The views of a scene show one set of named points, each view turned or mirrored, shifted and resized as a whole, with a little noise and some points left out.

Scene 1
View 1
<35>: [-161 197 -10 411 43 -89 50 -54 -136 -183 -97 332 -166]
<186>: [-54 57 -43 106 -46 258 106 -64 -22 -153 -71 113 212]
<187>: [73 50 -184 -72 9 61 -112 -24 -78 -223 51 232 -121]
<158>: [174 -102 -162 -266 -110 270 -33 -20 46 -121 184 108 130]
<213>: [-179 282 -69 332 41 23 17 -80 -186 -308 -232 259 -66]
<208>: [11 -13 -40 158 -9 -112 47 -19 -27 -62 177 360 -196]
<174>: [3 95 -129 32 -28 162 -23 -48 -61 -243 -56 167 45]
<170>: [-195 46 143 428 -48 77 266 -23 18 -1 21 244 142]
<203>: [16 60 -102 77 18 2 -56 -38 -83 -192 56 286 -118]
<126>: [-19 112 -119 43 -36 237 19 -66 -36 -225 -104 95 142]
<25>: [-42 76 -77 193 22 -47 -6 -37 -90 -158 25 320 -157]
<49>: [-236 131 116 521 28 -19 212 -52 -85 -69 -63 320 14]
<152>: [111 -39 -138 -130 -59 169 -48 -5 -40 -154 103 179 -6]
View 2
<152>: [95 135 15 29 -25 57 -144 -152 -39 33 79 100 187]
<186>: [38 12 78 56 -69 -6 -92 1 -13 -18 202 35 191]
<208>: [46 100 -74 -81 -48 -12 34 42 44 111 -73 -161 98]
<25>: [58 33 -26 -17 -80 -75 2 85 39 98 11 -113 38]
<187>: [79 71 -42 -5 -46 -50 -46 21 6 114 8 -54 52]
<35>: [20 -58 17 -18 -91 -116 53 203 50 67 71 -173 20]
<213>: [48 -68 61 52 -98 -105 -39 134 -9 21 171 -47 47]
<203>: [90 76 -45 -6 -41 -58 -49 21 16 108 16 -52 40]
<158>: [114 181 -10 20 -19 78 -168 -212 -46 49 44 117 217]
<126>: [72 21 55 64 -62 -29 -105 -27 -39 3 180 63 130]
<174>: [81 22 7 49 -62 -64 -108 -7 -17 48 125 25 76]
<49>: [-36 -86 62 -36 -136 -47 94 238 65 -22 146 -222 160]
<170>: [-46 -18 83 -58 -137 47 83 134 56 -62 139 -173 274]
View 3
<208>: [21 81 -30 -24 97 39 -102 94 16 155 42 -154 -41]
<203>: [-51 77 -70 42 -2 12 -69 155 54 143 -4 -125 -7]
<152>: [-16 94 -90 42 -67 -49 -133 115 55 179 -111 -26 -21]
<126>: [-89 37 -37 106 -140 -38 -29 76 84 69 -129 -27 -17]
<186>: [-75 20 3 90 -131 -42 -14 4 84 44 -105 -24 -38]
<158>: [76 117 -114 -19 -103 -126 -221 -10 31 194 -199 102 -84]
<49>: [-66 -19 110 61 40 87 71 -36 27 -30 74 -208 -27]
<25>: [-62 62 -26 42 37 59 -37 142 47 116 37 -167 -8]
<213>: [-167 5 13 141 -28 83 82 153 78 15 38 -193 22]
View 4
<213>: [-84 -54 162 -37 23 253 162 155 58 98 -46 93 -37]
<208>: [120 -15 21 1 242 -7 -9 138 -121 -217 -34 25 -109]
<158>: [40 277 -55 -99 44 -375 -58 59 -241 40 23 -145 128]
<186>: [-143 174 92 -81 49 -16 2 -45 -90 156 18 -10 54]
<35>: [-5 -85 124 9 162 272 101 151 30 -81 -35 115 -120]
<25>: [62 -20 52 -14 146 67 61 172 -59 -105 -28 47 -82]
<187>: [68 53 26 -30 82 -38 60 189 -108 -68 -38 -17 -26]
<152>: [70 174 -26 -63 62 -211 4 138 -158 -24 0 -116 57]
<49>: [-105 -57 187 13 288 294 -9 -87 -2 -50 9 154 -120]
<174>: [-36 111 46 -78 -3 -36 54 115 -51 75 -32 -41 39]
<126>: [-133 131 127 -86 -30 55 69 51 -18 189 -25 -6 62]
<203>: [77 13 10 -33 88 -31 57 195 -82 -81 -21 -18 -27]
<170>: [-144 32 142 -1 307 160 -73 -199 -88 -9 51 109 -103]

In a view up to two points have been moved. Name them for each view, in the order of its rows, or write none.
view 1 | <187>
view 2 | <152>, <213>
view 3 | <158>
view 4 | <126>
